Each row is a point on a tangle of strands that fork, close into loops and nearly touch. The rows are in no order.
(in the rows, 128 means zero)
Two points are linked if the straight distance between their rows is under 142. Some points are linked to none.
q_803: [174 112 168 124 139 149 130 105 134 127 131 116 135 114 100  89 132 143
 155 168 114 104 162 188 139 131 114 206 167 148 112 114 117 150 127 119]
q_836: [135 140 125 137 115 151 133 102 147 124 100 120 127 166  99 105  87 159
  82 123 147 144 128 149 164  69 116  85 160 135 120 116 118 148 140 127]
q_192: [144 167 126 105 148 101 159 105  95 100 101 123 159 199  84 121 123 171
  74 112 130 182  99 169 199 123 132 140 154 135 168 126 146 140 138 147]
q_778: [134 116  95 135  65 145 134  93 114 154  63 108 132 106 143 130 125 112
 123  76 160  95 142  71 103  80 153  73 130 136 120 128 126 128 117 121]
q_198: [120 112  67 165 137 120 141 106 102 152 134 113 130 153 169 110 119 119
 104 138 142 148  76  72 107 122 167  51  77 114 127 142  87 154 159 155]
q_773: [100 107 172 201 120  89  77 151 141 115 152 154  93  74 166 138 120  97
 149 156  61  59 125 112 131 163  89 114 136 110  93 119 167 124  97 109]
q_310: [101 147  82 125 197 117 148 137 130 167 156 120 100 152 148 163 110 151
 164 115 138 198 112 106 132 118 154  70  87 100 119 148 101 121 110 185]
q_473: [125 108  99  66 130 139 140 164 151 125 108 146  85 133  65 159  95  95
 171  90 165 115 193 148 140 147 118 176 121 194  74 126 114 141 148 103]
q_371: [129 104 107  80  90 166 117 126 154 122 105 120 151 127  89 130 121 129
 118  98 192 150 145 122 110 137 141  97  97 209 134 155 136 130 147  85]
q_782: [102 120 174 128 155  86  71 159 164 137 146 154 157 107 179 150 155  96
 166 109  74 117  87 114 157 169 113 133 156  92 183 156 182  70  76 137]
q_384: [120 142 125  92 166 143 124 124 120 156 143 107 152 123 134 113 161 139
 172 142 104 162  92 118 114 156 126 136 146 121 195 144 149 105  67 182]
q_650: [117 134 137 129 169 163 107 175 141 134 162 156 117 139 119 138 107 145
 165 152  88 135 145 144 129 116 122  72 140  90 124 170  85 106 115 169]
q_521: [122 142 126 147 147 126 107 167 128 149 137 145 132 126 122 104 138  84
 163  94  59 150 149 109 119 143  91  76 163  80 173 136 139  78 106 159]
q_408: [ 60 126 126 140 108 136  98 131 126 134 103 119 129  85 175 161 152 107
 160  66 118 129 139 105 101 124  84 130 179  72 154 114 168 109 103 105]
q_369: [101 125 174 137  93 194 104 122 184 166 149 103  92 125 130 117 127 120
 169 146 156  97  84  86 143  99 144 146 114 118 107 140 117  97  80 130]
q_414: [143 140 128  95 119 226 183 100 130 131 125 129 174 159  81 111 108 136
 142 118 173 138 111 183 127 125 153 168 145 150 154  97 100  85 152  94]
q_197: [144 107 100  85 111 123 159 167 144 147 118 141  89 122  73 117 141 101
 162 119 132  72 197 168 139 145 118 203 160 166  64 123 106 154 117 117]
q_642: [ 91 144 135  75 151 106  74 145 144  82 113  83  81 114 105 151 116 143
 166  95 119 141 129 156 150 151 123 142 157 146 151 130 151 189 123 159]
q_51: [111 140 110 103 105 163 136 138 101 141 150 128 177 141 158  84 140 180
 111  92 125 171  91 154 144  89 170 101 180 152 182 144  77 128 109 176]
q_730: [118 111 110 206 118 147  87 146 124 132 141 107  72 123 140 164 109 138
 140 138 126  61 140 134 121 155 109 107 126 112  83 132 121 127 121 112]
q_680: [130 124  98 136 135 115 128  98 116  89 102 132 121 136 121 160 129 131
  66 145 166 141 109 112 139 156 109 108  80 122 157 161 192 136 154 137]
q_29: [ 90 101 110 101 106 128 135  96 154 188 176 150 139 118 189 123 129 119
 103 151 156  92  39  81 116 125 172  70  78 134 120 149 109 104  96 141]
q_62: [ 78 155 105 130 132 117 102 125  92  83  99 112 115  94 159 181 124 124
 164  83 136 159 180  93  98 133 100 120 154 105 154 112 149 139 144 119]
q_848: [ 58 121 127 138 148  64  90  99 143 131 142 153 148 101 190 160 149 125
 120 123 128 135 101 108 107 140  96  84 120  96 128 126 186 132 131 100]
q_379: [138 130 140 167 133 133 166 168 123 128 132 160  92  74 119  90 101  68
 150 144  84  87 200 104 135 134  73 173 160 101 111 119 136 108  81 160]
q_781: [119 165  97  92 123 124 148 139 144  62  87 101  82 131 137 167 124 131
 111  92 168 201 131  65 154 127 186 128  57 126 127 130 121 197 159 115]
q_792: [152 145 153  91 113  98 143 116 120 123  92 128 144 164  55  89 123 117
  91 109 101 126 133 162 185 122 115 198 202 141 171  91 159 108 154 136]
q_73: [113 130  99 102 165 108 129  99  95 104 114 146 142  94 134 158 134  97
 108 135 135 150 121 100 115 152  89 122 112 115 190 111 188 111 129 138]
q_419: [144 157 150 100  75 134 126 125 110 145 100 114 157 174  93  82 132 145
  73  98 100 117  87 158 190  88 124 151 204 115 189 111 140 103 135 139]
q_743: [149 106  96 203 125 124 131 153 110 100 116 118 108 117 115 143 105 119
 141 140 144 133 211 113 104 145 112 116 109 130  76 157 102 156 170 118]
q_129: [118 131  73 128 117 136 139  81  94 125  89 109 133 149 153 116  77 152
 115 109 163 149 101  55 147  86 196  71  93 136 139 154  98 149 135 167]
q_538: [ 44 121 117  76 115 145 104  91 159 131 145 109 109  96 181 140  84 160
 144 112 171 136  69  75  98 117 179 109 130 155 142 151 116 152  95 166]
q_151: [132 105  78 150 211  78 129 111 115 112 124 133 141 115 187 172 156 101
 126 134 125 173 113 106 107 155 108 118  37  82 127 126 150 170 166 118]
q_230: [ 59 132  93 157 108 117 127 112 102 152 120 146 119  99 203 146 113  93
 112  81 118 112  90  76  97  95  90  50 139  55 109 106 120 117 147 107]
q_862: [104 171 129 108 144  76 108 130 132  60 110  98  90 138 103 134 133 140
 143  74 109 204 161 136 186 156 147 134 132 149 146 126 150 194 146 150]
q_519: [159 117  98 117 120 117 139 122 113 147 149 142 181 123 118  92 179 112
  99 179 122 159  99 116  98 162 137  89 104 139 165 143 143 112 129 133]
q_810: [168 115 157 151  71 121 209 138 110  99 123 154 179 139  98  69 139  96
  88 145 124  87 139 205 147 143  96 239 185 124 106  97 142 117 145  92]
q_270: [165 132 166 142 107 103 145 126 129 100 127 154 194 145  87  98 158 131
  85 130  95 141 162 194 132 130 119 134 166 149 136  99 139 121 163  81]
q_316: [154 126 118  82  62 119 153 136 153 148  94 120 101 119  78  98 148 107
  98 148 149  98 154 121 143 108  96 210 153 161 115 107 153 145 122 137]
q_234: [152 127 151  81 175  92 160 103 114 113  92 150 101 133  55 110 118  94
 107 119  83 100 164 155 158 131 110 205 171 156 153 116 154 114 127 159]
q_405: [136 127 196 153 104 100 102 124 139 132 126 100 111  95 115 105 169  94
 162 134 107 111 142 136 160 150  95 198 157 131 130 127 195 100  68 137]
q_383: [169 106 172  54 172  86 133 103 115  84 114 163 107 133  76 120 134 106
 120 150  83 121 165 190 156 134 129 177 139 188 101 163 111 193 166 113]
q_856: [110 114 108 108 118 131 118 120 137  98 106 104  95 142 149 179  89 131
 109  70 199 159 133  58 150 112 191 128  46 149 131 142 113 167 190  96]
q_846: [159  93 127 172 153 117 142 121 106 108 117 146 130  91 106 125 120  98
 109 151 122  95 175 162 137 176  83 132 133 151 106 161 170 135 112 110]
q_720: [114 167 101 119 176 116 135 115  96  70  97 157 127 123  96 140 116 100
 118 108  98 179 163  99 149 152 126 119 124 129 185 129 160 126 139 165]
q_609: [182 110 172 136 137 174 211 138 151 144 149 158 156 139 107 103 136 116
 146 157 122 100 141 195  97 137 121 189 116 133  78  86  85  90  99  78]
q_60: [146 133 149 149 149  74 121 100 125 111 141 134 150 158  97 103 123 155
  76 129 123 173 124 164 189 139 116 103 157 137 166 140 179 107 137 137]
q_998: [146  86 166  98 135 119 186 108 137 113 127 184 139 121 125 108 116  92
 137 159  97  81 164 240 129 104 112 217 171 147  77  97  94 176 158  96]
q_997: [ 82 127 113 110 130 105 107 114 152 139 129 116 108 131 165 201 110 145
 128  70 186 140 143  77 103  88 159  95  70 131  93 126 114 146 157  80]
q_922: [ 97 162 120 131 116 115 127 121 138 117 107 121 119 168 110 109 108 165
 100  79 120 189 139 117 180  72 134  61 163 133 140 139 129 173 129 170]
q_333: [120 139  99 192 138 136 125 122  93 139 137 126 145 146 119  93 122 103
 148  94  87 168 131 126 131 139  99  45 168  91 146 128 119 100 143 161]
q_345: [159 119 167 196 130 159 115 153 103 134 151 121 131 111 128  93 151 128
 159 145  67  95 124 177 135 165  88 109 156 111 106 119 131 105  88 110]
q_314: [163 115 180 196 114  79  95 133 104 140 161 112 125 121 140  91 167 131
 143 134  54  93  99 150 137 200 116 109 136 129 127 109 145 101 105  98]
q_338: [103 142 119  68  88 167  98 125 148 106 119 110 137 108  93 110 126 146
 137 118 159 152 109 145 134 127 132 107 166 182 147 145 140 153 124 125]
q_101: [115 127 149 132 108 222 123 102 166 153 144 103 122 136 121  88  95 156
 148 140 172 132  87 125 135  78 139 136 149 123 143 124 104 104 108 137]
q_606: [127 125 107 149  98 132 141 107 117 176 117 131 104 138 145 118 124 120
  67 142 126  72  61  90 129 124 113  60 106 105 131 121 133  98 106 137]
q_317: [114 133 119 100 101 100 138 104 127 167 153 138 137 129 156 115 150 138
  67 155 139 106  49  97 134 107 154  81 118 124 172 150 136 101  95 168]
q_976: [178 117 145 118 149 143 212 123 144 126 122 175 179 171  99 130 126 125
 115 139 103  92 142 199  71 103 142 185 122 141  98  77  82 115 151  86]
q_832: [161 142 192 162  66 153 138 163 143 157 151 111 102 140 112 104 181 113
 141 158 139  88 101 131 141 119  98 178  81 131  75 121 116  92  72 128]
q_901: [123 106  63 159 174  87 133 128 114 155 157 118 126 150 194 162 134 117
 138 143 143 175  92  74  90 139 154  87  33  86 109 130  95 158 178 141]
q_321: [123 136 145 115  66 120 111 123  98 106 123 115 110  85 151 167 176 107
 108 159 160  85 104 113 132 149 121 228 125  92 154 128 180  95 128  98]
q_827: [127 136 129  84 178 124  94 160 148 177 156  96 101 152 134 175 108 164
 197 130 144 131 141 111 113 126 189 113 104 151 115 135  93 126 109 150]
q_266: [101 148 158 115  94 129  44 153 152 124 158 105 104 117 129 132 171 141
 189 169  94  91 103 113 147 118 174 171 159 123 135 134 125 154 122 144]
q_850: [ 90 127 162  96 161 102  59 148 142 117 124  85 130 106 153 166 133 148
 191  95 101 129 108 143 144 172 136 142 178 114 171 160 185 160  77 154]
q_13: [123 142  91 121 156 121 142 125 111  99  81 119  93 108 133 196 114 133
 131  91 165 148 189 113  98 118 104 147 108 114 117 104 144 153 147 110]
q_738: [ 81 173 110 126 129  72 111 138 121  87 137 127 112 127 149 158 158 141
 114  70 117 216 145 105 168 134 156  92 115 152 156 147 149 169 121 159]
q_648: [106 123  86 145 187  91 127 151 117 175 176 139 128 134 158 141 132 107
 166 129  79 187  90 134 121 141 105  47 109  85 108 135 113 134 109 189]
q_676: [162 131 122  96 106 133 167 115 136 118  60 140 153 185  67 122  95 151
  50 137 155 138 125 164 170  90 108 139 138 151 115 116 136 151 158  99]
q_934: [ 74 100 146 171 150  68  85 133 138 128 147 168 130  89 191 170 131 106
 146 151  84  95  82 132 121 179  77  75 115  89  92 113 184 121 113  92]
q_685: [170 123 149  85 166 153 167 133 160 129 162 167 192 188 104 140 113 152
  96 150 157 141 122 202 121 122 153 132  84 163 120 109  94 107 169  92]
q_780: [166 124 101  78 154 143 147 147 142 161 144 149 162 144 101 127 156 126
 119 167 140 146 125 124  96 143 155  91  75 167 141 136 104  92 121 123]
q_214: [117 155 109 123 124  95  95 128 120 141 136 125 129 118 145 130 146 113
 138 137  99 144 156  57  99 105 160 106 140 119 168 109 125 134 141 163]
q_368: [150 143 108 159 165 102 131 121 118 110 148 123 140 168 123 113 143 181
 123 137 113 196 157 117 137 120 158  90 102 132 124 137 103 169 153 153]
q_446: [110 140  97  76 122 171 139 131  98 139 144 114 134 119 150 104 124 163
 136 109 148 154  68 101 121 128 191 123 135 172 190 150  84 118  84 186]
q_74: [129 165 134 169 182  93 157 123 111  78 159 148 147 155 142  99 125 172
 120 125  94 242 159 141 181 118 173 133 133 117 132 126 104 163 149 171]
q_196: [139 132 136 157  97 207 140 117 145 151 143 146 134 132 131  68  91 149
  98 157 143 116  83 116 126  77 132  78 122 121 129 103  95  95 124 133]
q_450: [142 123  97 134 179  73 137 112 131 122  93 114 113 131 154 172 142 130
 122 119 127 177 174  91  91 120 125 115  66 105 115 117 147 180 157 124]
q_394: [138 168 146 137 173  98 176  93 132  63 113 144 161 181 124 115 112 156
 127 115  82 206 178 187 156  97 157 150 139 119 111  99 100 185 174 134]
q_536: [151 101 121 203  89 140 124 156 120 121 144 116 105  99 124 114 142 119
 114 150 142  60 157 138 129 168  91 156 135 133  89 138 142 138 102 107]
q_560: [149 112 115 176 105 142 156 143 127 156 125 145 116 120 103  90 105 118
  98 130  99 124 117 136 110 144  53  59 132 128 104  95 139 108 106 122]
q_348: [150 131 188 183 104 128 141 161 120 159 128 107 100 112 147 131 176  97
 182 157 114  80  94 126 128 157  82 168  85 109  71 114 154 100  36 130]
q_651: [157 135 141 112 141  79  87 125 123 111 143 127 118 124 110 155 164 128
 108 156 105 101 147 145 150 147 146 156 127 149 144 147 153 153 145 124]
q_879: [ 66 129  88 105 145 101 102 112 132 142 134 128 145 107 179 178 146 142
 163 121 157 173 108  99  78 129 127  81 113 128 134 134 139 158 115 121]
q_804: [ 89 121  97 169  89 126 133 102 108 145 135 144 118 101 177 139 130  89
  79 133 131  86  66  90  95 143  82  91 109  76 126  97 166 104 130  95]
q_514: [101 128 187 113 158  41  90 135 130 140 149 157 139  84 185 170 154 109
 138 140  90  96 101 139 146 157 107 140 137  88 142 134 205  58  92  95]
q_947: [ 77  95 105 116 144  45 123  89 139 128 135 146 163 118 206 157 159 134
  72 128 154 173  74  97  99 130 107  95  75 112 126 134 170 159 157 102]
q_437: [131 149 158 182  77 198 141 147 133 135 148 143 134 120 126  64 126 122
 143 160 110 130 126 130 117  85 102 109 153  96 118 101  88  94 117 123]
q_174: [ 80 136 138  57 145 166  84 168 154 118 131  90  92 132 135 147  90 159
 177  96 131 156  88 112 113 133 139 131 157 114 178 158 109 157  87 198]
q_325: [159 102 146 132 130 180 113 122 149 142 170 125 154 154 100 122 124 150
 124 167 186 120  99 168 146 157 145 133 109 157 126 144 124  93 135  81]
q_145: [149 118 123 112 161 181 130 115 138 111 118 126 126 130  72 111 101 144
 173 161 133 132 164 156 112 139 128 167 145 156 114 129 106 132 137 130]
q_663: [134 137 132 121 185 145 121 149 124 129 127 143  88 108 108 147 107 119
 164 159  76 104 170 124 118 117 115 125 142  93 132 136 118 102 109 184]
q_552: [142 146 163 163 135 139 111 147 130 100 159 158 156 137 114 104 139 144
 127 139  78 119 157 204 145 123 106  97 166 130 117 113 112 125 136 103]
q_885: [170 117 132 162 173  97 102 125 121 128 147 123 126 141 120 117 147 136
 123 167 100 112 156 131 112 138 138 110 109 139 115 129 119 148 139 128]
q_104: [107 111  95 150 109 123 110 114 133 174 139 103 148  97 154 115 148 107
 173 141 130 158 112 101  72 133 108  59 125 129 114 125 142 144 114 126]
q_461: [133 138 121 134 201  75 107 129  79 136 139 140 146 100 184 187 171  99
 176 137  79 117 132 138 121 170 131 108 105 109 133 128 151 137 113 113]
q_800: [164 144 108 196 143 122 142 119  89 107 137 121 177 184 133  92 130 157
 107 141  99 175 141 144 117 133 136  87 125 118 143 102  88 148 179 120]
q_203: [ 55 126 106  79 102 117 119  89 123 150 127 153 171  85 217 144 164 141
 129  79 148  93  78  87  81  90 166  96 113 108 102 125  88 113 132  63]
q_194: [130 150 114 102 210 126 114 150 123 148 133 125  96 115 149 200 107 134
 198 133 125 115 156 124 114 130 138 119 104 110 114 134 106 110 113 144]
q_26: [162 120 155  78 107 172 148 120 154 160 173 141 192 165 116 118 105 155
  84 132 193 147  84 177 160 108 172 125  99 160 146 123 105  80 150  86]
q_700: [130 144 103 190 121 147 124 135 103 140 113  83  71 152 111 142 100 146
 148  98 132 116 169 110 120 105 122  94 156  88 115 135  81 116 166 160]
q_881: [152 114 106 154  54 155 131 135 140 177 112  90 120 115 127 109 151 104
 132  99 163 102 153  78  85 108 144 110 112 156  93 124 116 117 115  93]
q_347: [122 149 134 156 140  86 104 137 129 120 120 163  85 126 125 159 118 104
  66 119 101  75 137  98 166 106  98 121 137  93 157 103 168 117 133 149]
q_410: [185  90 114 187  96 175 212 175 119 137 113 132 172 156 104  62 116 121
 101 143 145 100 153 135  89 149 113 176 117 141  90  97  93 110 138  79]
q_319: [141 142 168 147  78  99 138 154 102 132 133 110 109  82 153 160 193  88
 137 143 150  78 125 123 131 153  90 216 101  92  94 123 179  93  67 106]
q_254: [161 137 143 172 188  84 150 104  99 124 153 132 202 163 133  88 151 140
 124 126  72 179 143 181 142 156 133 119 153 135 161 102 114 114 141 126]
q_690: [ 69 147 146 108 120 123  72 118 144 124 148 103 122  93 172 162 153 153
 168 162 132 104  82  83 108 147 158 168 141 119 157 138 156 144 112 135]
q_169: [109 177  92  72 127 131 131 159 120  66 111 113  84 153 104 146 116 148
 101  99 159 183 103 121 174 143 186 123  89 170 142 128  94 196 151 154]
q_247: [134 167 133  82 118 194 173 113 123 137 106 123 168 170 101  97 131 160
 104 111 139 138  82 177 148  97 141 150 182 121 178 112 108 105 124 138]
q_824: [125  90  92 112  95 170 129 142 146 132  91 124 107 119 112 149  59  99
 101  90 218  99 158  68 138 124 139 171  82 176 129 127 138 139 177  95]
q_398: [140 111 118 156 163  88 117 123 107 118 119 138 113  95 174 184 130 119
  85 146 136  71 151 107 113 133  91 170  98  98 123 105 158 135 144  97]
q_327: [ 64 138 140 111  78 142 116 107 150 160 161 145 149  91 196 120 180 104
 157 159 127 114  42  74 103 118 155  96  95 123 117 152 129 117  64 133]
q_52: [143 123 105 142 126 172 128 140 123 112 121 125 109 134  82 132  75 129
 163 138 166 146 199 121 106 123 146 155 131 153  86 142  80 133 182 122]
q_859: [103 126 159 133  83 159 101 114 157 119 145 134 120 104 107 101 143 120
 111 168 135 111  97 127 147 119  98 120 158 119 152 145 178 106 105 142]
q_105: [ 56 135 128 119  78 153  73 120 150 125 109  95 106 112 146 158 130 136
 154  70 133 109 124 110 120 113 114 110 177 108 144 147 152 149 108 132]
q_504: [153 106 127  95  73 137 142 144 167 151 109 103  94 100 112 133 143 104
 105 148 194  84 138 107 124 130 115 210  97 152 100 129 162 120 114 110]
q_83: [188  86 112 221 157 121 156 135  84  94  99 115 126 149 117  93 119 117
  99 136 102 119 192 139 105 165 112 130 100 134  92 142 104 166 170  95]
q_488: [ 90 128 120 174  94 135 115 148 143 149 128 141  71 112 156 146 102 108
 106  94 100  82 122  91 109  99  72  66 140  67 113 118 133 108 113 142]
q_261: [188 107 178 106 178 100 148 106 101 120 130 166 152 130  99 105 150 105
 124 162  61 100 171 186 120 135 140 152 142 177  98 154 104 159 139  91]
q_762: [147 145 102  53  94 124 116 124  96  95 102  99 125 140 107 114 111 143
  74 144 150 120  80  91 136 126 182 151 118 175 185 128 108 176 157 151]
q_584: [125 139  95 129 122 171 136 103  96 144  89  92 105 148 109 134  48 144
 140  81 185 150 146  73 147  89 181  79 119 139 134 141  82 118 160 149]
q_596: [118 110  99 157 154 123 125 169 117 119 127 156  91  88 177 191  99 127
 128 140 163  70 179 100  90 113 106 155  90  94  80 107 104 123 139  81]
q_905: [153  93  81 110 172  83 132 130 114 122 134 133 172 126 157 142 182 108
 103 161 137 159 103 116  92 165 114 100  45 125 154 159 159 138 162 128]
q_897: [172 151 210 152  66 141 139 143 113 123 153 112 123 142 103  83 180 114
 125 173 114 106 102 182 169 117  95 219 129 108  98 115 123  87 113 133]
q_627: [ 89 152  90 112 127 119 140 126 125 117 131 129 131 142 144 129 144 165
 114  83 154 212 115 115 158 112 147  49 116 160 128 164 120 178 110 168]
q_801: [ 65 139 112  88  71 126  89 107 142 108 113 100 109 104 131 163 132 149
 123  83 181 130 101 122 133 131 138 104 147 166 143 149 159 174 127 115]
q_669: [148 137 221 148  90 110 111 129 154 137 150 104 137 130 111  69 160 120
 132 127 101 132 123 179 188 115  97 206 172 118 132 104 159  80 110 126]
q_752: [ 87 139 132 159 156  78 101 142 141 131 128 152  90 115 187 165 105 103
 111  78  78 101 148  74 128  99  88 104 142  57 143  87 144 101 139 145]
q_137: [118 150 128  81 156 174 129 128 141 140 116  88 112 134  97 115 107 150
 174 107 119 163 122 125 103 135 127 135 156 122 179 129 116 123  87 183]
q_701: [ 85 120 109 155  96 164 112 109 117 159 127  90 117 104 154 121 116 121
 198 114 139 153 113  91  85 115 126  43 159  91 113 161 108 110 124 145]
q_659: [197 122 188 173  95  70 138 142 116 129 141 129 162 126 105  73 166 123
  92 131  72 109 143 167 127 171 113 136 145 150 124  99 159  81 124  77]
q_233: [120 161 103 114 144 131 129 112  93 118 123 105 123 174 108 125 127 161
  79 106 136 144  80 126 177 135 144 120 144 121 197 151 137 130 121 178]
q_640: [ 77 107  97  95 131  98 137  78 148 119 103 122 142 116 182 174 126 151
  71 101 199 174  77  84 109 123 140  93  61 140 136 148 163 163 147 104]
q_888: [135 125 120  64  87 148 183 163 149 143 100 147  94 140  65  83 151 108
 148 132 124  99 149 165 151 100  99 227 174 148  83  95 105 133 123 141]
q_941: [161 123 129  58 155  83 114 131 141 109 141 121 123 146 100 148 147 166
  93 156 142 153 119 140 131 143 159 149  92 172 159 159 135 167 146 151]
q_440: [139 139 136  94 113 144  76 152 164 162 149 101  98 133 109 152 153 147
 184 151 135  92 138 127 126 113 157 154 138 151 108 122 110 136 122 125]
q_565: [137 114 122 166 174 134 111 167 123 154 178 133 114 138 142 110 112 139
 176 149  57 141  94 147 113 151 100  39 121  83  99 132  85 115 112 158]
q_231: [ 53 122 128  82 136 131  86 126 162 127 151 117 127 107 184 186 105 171
 158 155 179 118  71  79  93 142 182 151  98 147 140 130 129 143 119 113]
q_929: [163 109 149 189 131 172 160 134 116 109 135 123 143 110 120  85 103 120
 170 161 105  97 188 189 107 130 111 182 179 122  78 115  83 138 123 108]
q_125: [142 126 110 160 112 190 148 140 100 177 123  97 101 143 102 134  84 125
 166  87 157 125 154  94 116 113 153  91 142 117 114 130  77  71 155 126]
q_447: [140 140 124 197 193 126 147 115  76  95 126 150 129 138 103  99 108 101
 148 103  65 177 176 149 158 145 102  86 147  90 130 142 123 115 144 160]
q_15: [179 114 140  86  80  93 163 123 109 130  66 123 166 171  58  93 115 130
  45 151 138 135 131 153 144 114 113 190 168 141 139 129 173 120 161 110]
q_386: [100 108 113 184 118 125  87 124 150 134 158 117 111 128 155 146 117 137
 128 168 131  90 115  91  79 150 142  82  92 120  92 131 114 148 152 111]
q_974: [123 117 173 152 126 191  87 143 169 159 128  83  95 128 115 113 122 140
 216 148 125 109 111 126 137 116 120 171 151  91 110 149 126 114  82 153]
q_417: [128 129 119 148 175 144 135 106  92  71 112 163 124 109  84 125 113  97
 146 134  93 143 181 152 138 164  99 128 144 139 145 158 156 117 127 140]
q_438: [138 118 101  77 135 148 144 137 148  87  82 137 117 141  57 140 118 123
 123 106 162 163 179 136 106 148 124 146  93 189 105 145 136 161 158 105]
q_22: [171 123 141 137  73 159 127 116 155 174 127  90 161 128 128  72 161 140
 136 133 137 143 138 115  81  88 147 114 126 150 105 108  93 137 132  91]
q_211: [123  95 104 113  85 154 121 123 159 157  96 109  99  97 151 154  99 114
 103 120 213  76 138  60 102  87 139 188  90 140 120 111 132 134 140 107]
q_486: [140 140 146 109 164 115 140 112 122 139 159 128 184 143 130  84 154 158
 128 142 105 183 113 159 134 139 135 139 177 140 194 123 131 113 106 168]
q_895: [110 134 104 132  68 125 124 110  98 147 106 107 135 103 142 113 122 120
 152  74 118 140 135  78 111  80 165  30 159 107 130 161 101 115 132 163]
q_963: [144 148 120  64 111 107 110 137 124 114 151 113 146 168 115 102 138 193
  88 144 136 154  99 151 144 110 182 154 137 188 161 123  87 175 162 154]
q_102: [ 48 103  87  81 115 105 134  69 139 120 121 138 137 104 203 142  94 157
 100  86 188 134  64  86 119 123 185  89  90 170 120 168 128 164 108 156]
q_572: [134 145 202 150 117 199 119 164 166 132 154 144 147 120 125  76 133 120
 175 156  88 154 119 145 120  93  82 136 158  70 127 130 105 104  86 156]
q_861: [117 145  96  55 118 148 118 147  99  78 135 109 116 139 105 144 124 146
  94 114 184 144  81 118 150 170 195 126  90 194 178 155 106 146 149 138]
q_112: [132 133  94 110 124 134 138 181 129 127 126 158 100  80 140 180 127  99
 137 134 150  54 187 116 114 118 111 194 134 118  99 112 117 124 107 108]
q_251: [134 151 129 173 147  81 117 131 124 118 135 149 122 165 115 113 114 130
  65 127  94 134 115 114 182 120 107  69 121 116 150 116 155 117 134 148]
q_4: [108 123 198 118 125 100  74 139 167 136 108 106 127 103 149 150 157 103
 176  85  96 111 112 125 158 156 100 181 173  91 170 149 206 101  76 131]
q_759: [195  73 118 194 149 176 168 133 108 110 115 116 158 142 107  88 114 128
 128 150 135  94 170 166  93 157 123 172 120 141  93 130  86 138 164  88]
q_857: [202 110 159 189  77 137 210 149 105 124 121 125 177 135 122  67 136 128
  73 160 122 108 128 177 108 155  85 187 134 120 108  90 140 110 126  86]
q_98: [157  98 164  69 135  84 162  84 143  78 103 177 163 149  96 118 132 119
 113 148 102 130 156 222 141 115 115 196 154 163 111 103 119 182 201  97]
q_281: [145 137 159 127 157 101 137 141 138 134 108 166  98 105  94 112 109  73
 118 107  71  85 189 127 158 125  94 172 178 130 144 116 155  88 105 155]
q_748: [ 49 121  88 123 163  94 125 139 149 175 172 139 107 144 204 181 107 138
 160 121 153 194  94  92 120 119 168  59  77 122  78 161  97 142 111 169]
q_874: [149 140 118 133  91 151 137 101 112 144 127 105 196 137 139  77 150 163
 117 115 135 159 113 136 118  94 163  85 158 147 156 121  98 145 132 122]
q_866: [138 137  96 146 120  99 158 176 119 110 121 165 100  78 119 147 104  87
 120 139 120  83 230  95 119 112  93 166 154 115 103 114 133 144 131 151]
q_944: [128 109 142  80 132 167 191 132 150 126 119 174 120 145  96 111 106 110
 171 128 110  87 147 223 132  92 111 224 178 121  83  82  80 129 139 129]
q_814: [126 164  90 141 169 140 125 115 105 121 118 102  86 184 131 174 128 156
 116 106 152 130 117  99 156 129 168 114  94 106 154 138 109 143 143 162]
q_178: [157 147  85 180 132 142 127 141  94 136 110 105  90 182 111 146  99 138
  96 117 148  79 150  92 132 114 151 121 105 116 114 118  93 126 166 135]
q_273: [148 137 142 135 162 127 191 100 134  92 107 159 178 173 102 134 110 136
 128 122 101 149 181 204  98 101 134 148 151 126 100  95  97 152 177 112]
q_240: [144 119 207 137 125  72  94 134 132 133 166 147 111  85 139 129 135 102
 121 177  88  82 106 152 167 162 113 135 132  95 130 156 198  69  90 128]
q_535: [147 129 170 130 114 223 163 126 164 159 135 139 170 135 109 100 131 132
 162 152 156 142 126 174 108 117 122 153 124 141 109  93  97  72 104  94]
q_146: [ 80 120 118  93  95 130  96 115 145 173 127 114 144 102 191 182 140 134
 164  72 179 110 118  84  86 108 177  88  96 152 103 126 114 118 125  62]
q_297: [166 101 116 133 148 149 118 123 120  94 137 152 124 136  93 138 121 137
  81 181 169 115 120 160 141 160 115 126  82 141 127 178 152 108 153 107]
q_687: [138  71 118 125  71 170 123 122 161 148 120 130 139 113 108 135 111 112
  93 124 213 112 118 116 122 145 126 111  89 167 117 168 160  98 126  75]
q_787: [171 137 144  99 176 153 149 153 151 153 164 167 151 161  87 129 140 154
 137 161 114 128 134 186 115 123 148  88 107 147 103 116  85  92 116 113]
q_882: [132 138 149 100 119  82  71 117 105  92 134 114 110  90 138 184 156 121
 116 140 132  79 127 124 143 156 136 200 147 122 172 126 182 128 155 108]
q_175: [148 125 184 144 177 171 131 134 143 133 134 158 132 102 111  85  99 116
 187 172  57 129 166 152 120 111 100 134 171  96 116 128 112 109  91 157]

A piece is all that can be reached along the links. How many separate loops has the piece of each point below (a circle has one, a figure eight two, a Y none), and how many tips (points with one link)?
q_663 | loops 0, tips 4
q_738 | loops 1, tips 4
q_26 | loops 0, tips 6
q_743 | loops 1, tips 1
q_659 | loops 1, tips 0

A tip is a point with one link. Name the tips that can be reached along the links from each point below, in the order of the rows.
q_856 | q_174, q_203, q_398, q_240
q_369 | q_773, q_446, q_974, q_748
q_52 | q_810
